The views of a scene show one set of named points, each view turned or mirrored, shifted and resized as a whole, with a little noise and some points left out.

Scene 1
View 1
q_121: [ -4  -7 -10  -3   5   1   6   8  -1   0  -4   3 -18  14   6  -1  33  -1
   1   9]
q_726: [-5  4 -8  8  0 -3  4 11  0  0 -4  4 -4  8 14  7 25  7 12  7]
q_591: [  5  11  -6   9  19   1  -1   8   7   1  -1   7 -16   6  14   0  -8  19
  27   6]
q_758: [ 11  -2  -5  -3  33   2   0  -1   1   2  -3   7 -37  15   0 -15 -21  19
  13  12]
q_24: [ -1   5  -4   9   4  -9   9   7 -10   1  -9   6  -8  12   6   1  12  19
   6  10]
q_664: [ 10   8  -6  -1  38   6   3  12  10 -12   9  13 -35   8   8  -9  -4  10
  28  -6]
q_809: [-4 12 -5 11  4 -6 11 16 -4 -8 -2 10 -3  6 13  6 28 12 14 -3]
q_506: [-5  4 -7 11 -3 -5  4  8 -4  6 -9  3 -2  9 13  6 16 14 10 13]
q_961: [ -5   4  -5  10  -5 -10  10  10 -11   2 -11   5   0  11   9   5  25  15
   3  10]
q_847: [ 0 16 -4 15  8 -5  6 14  1 -3 -3  9 -4  4 16  7  9 18 23  1]
q_154: [ -1   3  -6  10   1  -4   0   4  -1  10 -10   3  -5  10  12   3   3  19
  12  17]
q_787: [ -1 -11 -11  -5   8   4   0   4   2   5  -4   2 -22  14   6  -3  22   0
   3  14]
View 2
q_758: [-13  25   1  -2 -17   5   6   7  -3  -1   3 -17  -9   7 -10 -18  -6 -12
   8  -2]
q_591: [ -2  17   2   2 -12  14   3  11   4  -3  -1  -6   2   0  -4 -11 -12   0
  -1   1]
q_24: [ -7   4  -2  -7 -13   3  -1   1  -1  -8  -5  -2   3   0  -3  -5  -5   2
  -2  -2]
q_664: [ -3  15   0   7 -16  12   2  21  -3   7   1  -7  -1   3 -10 -12 -19 -14
   4   4]
q_726: [  0   0  -2  -1 -12   6  -8   5  -1  -8 -10   0   4  -5  -7   0  -8   7
  -5  -1]
q_154: [ -6  11   0  -4 -11   9  -1   0   3 -11  -5  -6   2  -2  -3  -6  -4   7
  -4  -2]
q_961: [ -6  -2  -4  -8 -13   2  -5  -1  -1 -11  -9   1   5  -2  -2   0  -4   6
  -5  -3]
q_809: [ -1  -3  -3  -2 -12   6  -4   9  -2  -5  -8   5   9  -3  -3   0 -12   2
  -5   0]
q_847: [ -1   6   0  -1 -10  12   1   9   3  -6  -5   3   8  -2   0  -5 -13   4
  -5   1]
q_506: [ -4   5  -1  -5 -12   6  -4   0   1 -11  -9  -3   3  -4  -4  -3  -4   9
  -5  -3]
View 3
q_847: [-18 -10   6   1   4   5 -10  -7   4  -6   8   3 -17  11  -1   4   6 -14
   2   6]
q_787: [  1   6  -2   4  10   4   0  -7  -2   7  13  -5  -5 -11   6  -4 -10   1
  -8   6]
q_961: [-12  -9  -2  -5   9  -4   8 -12   6  -1   4 -15 -11   3   6   1  -3 -13
   4   5]
q_121: [  1   5  -6   1  14   2   9 -13   3   5  17  -5  -6  -7   7  -2 -10  -3
  -9   4]
q_154: [-11  -8   6  -1  -1   1  -7  -3   0   3  -2 -10 -14  -3   0  -3  -1  -7
   3   9]
q_591: [-16  -3   9   8   1  10 -26   4  -2   1   5   6 -13   3  -2   2   2  -8
  -1   8]
q_809: [-14  -7  -2  -1  12   3   3 -14   7  -7  15   0 -14  11   5   5   2 -17
  -1   3]
q_24: [-13  -5   0  -2   9  -1  -4  -7   3   1   2 -11  -6   3   6   2  -5 -11
   5   5]
q_664: [-14  11   4  16  13  17 -35   5  -5   1  18  19  -1   6   2   7  -3  -7
 -10   2]
q_726: [ -8  -6  -1  -1   7   2   6 -13   5  -3  11  -3 -18   2   3   0   2 -10
  -3   6]
q_758: [-12  10   7  13   7  10 -37  14  -9  13  -1   2   7  -7   4   1 -14   1
  -2   4]
View 4
q_591: [  3  -1 -20 -17  -2   1 -10  -8  -7   4 -11  -7 -12 -22   1 -10  -3  -7
  -9  -2]
q_847: [  0  -9 -17 -13  -9   4  -5  -5   3  -8  -5   2  -7 -13  -1  -5   9  -4
  -8  -5]
q_506: [ -3  -7 -12   4  -7  -1   3   4  -9 -10  -3   3  -9 -10   6   0  13  -8
  -4  -2]
q_758: [  6  12 -17  -6   7 -19  -8 -12 -20  11 -13 -19 -10 -24   1 -15 -20  -8
 -12  -1]
q_121: [ -4   0   4  13  -2  -6  -3  -1 -20 -18  -4   7   5  -9   8  -4   1  -3
  -8   7]
q_726: [ -3  -8  -7   1  -7   3  -3   2  -7 -15  -3   8  -2 -10   5  -2  11  -4
  -6   1]
q_787: [ -2   3   1  11   1  -6  -5   1 -26 -10  -7   2  -1 -14   9  -6  -3  -6
  -6   7]
q_24: [  0  -3 -13   4  -6 -12   4  -2  -5  -8  -2  -3  -6 -10   4  -3   8  -6
  -8  -5]
q_154: [ -2  -4 -18   0  -5  -4   3   4 -11  -2  -5  -3 -15 -15   7  -3   9 -10
  -4  -3]
q_809: [ -1  -8  -7  -4 -10   1  -4  -6   2 -18  -2   8   3  -8  -1  -3  11   0
  -9  -2]
View 5
q_506: [ -6  10  -7  11   6  -7  -2  -4   7 -14  -8  -3  -2  12  -7   4   7 -11
  -1  -2]
q_664: [ 22  14  -1  -2 -21  16   5   0  20 -31   6   5   1 -17 -20 -22  12 -23
   2   6]
q_121: [  4  -3   7  -4  -2  -9   0  -4  -1 -13   4   2   6  11  -8  -4  10   1
   5  -3]
q_961: [-10   9  -6  14   1 -12 -14   5   9  -8  -3  -2  -1  14   3   6   8  -2
  -1   2]
q_24: [  0  13  -7   8   2  -6 -11   0  10 -13  -1   1  -3   4  -3   4   7 -12
   2   2]
q_726: [ -7   4  -2  10  -3  -5   2  -1   8 -15  -6  -3   1  14  -7  -4   8  -5
  -3   0]
q_758: [ 28  20  -7 -10   1   6  -7 -10  10 -27   9  10  -6 -19 -19  -6  11 -34
  13   2]
q_787: [  8   0   4  -8   2  -8   2  -9  -2 -15   3   5   3   7 -13  -3   9  -7
   8  -5]
q_847: [ -5  15 -10  17  -7   5   0   3  19 -20  -8  -3  -2   5  -8  -7   8 -15
  -6   4]

In a view up to two points have been moved. Name them for each view, in the order of its rows, or write none.
view 1 | none
view 2 | q_758
view 3 | none
view 4 | none
view 5 | q_961
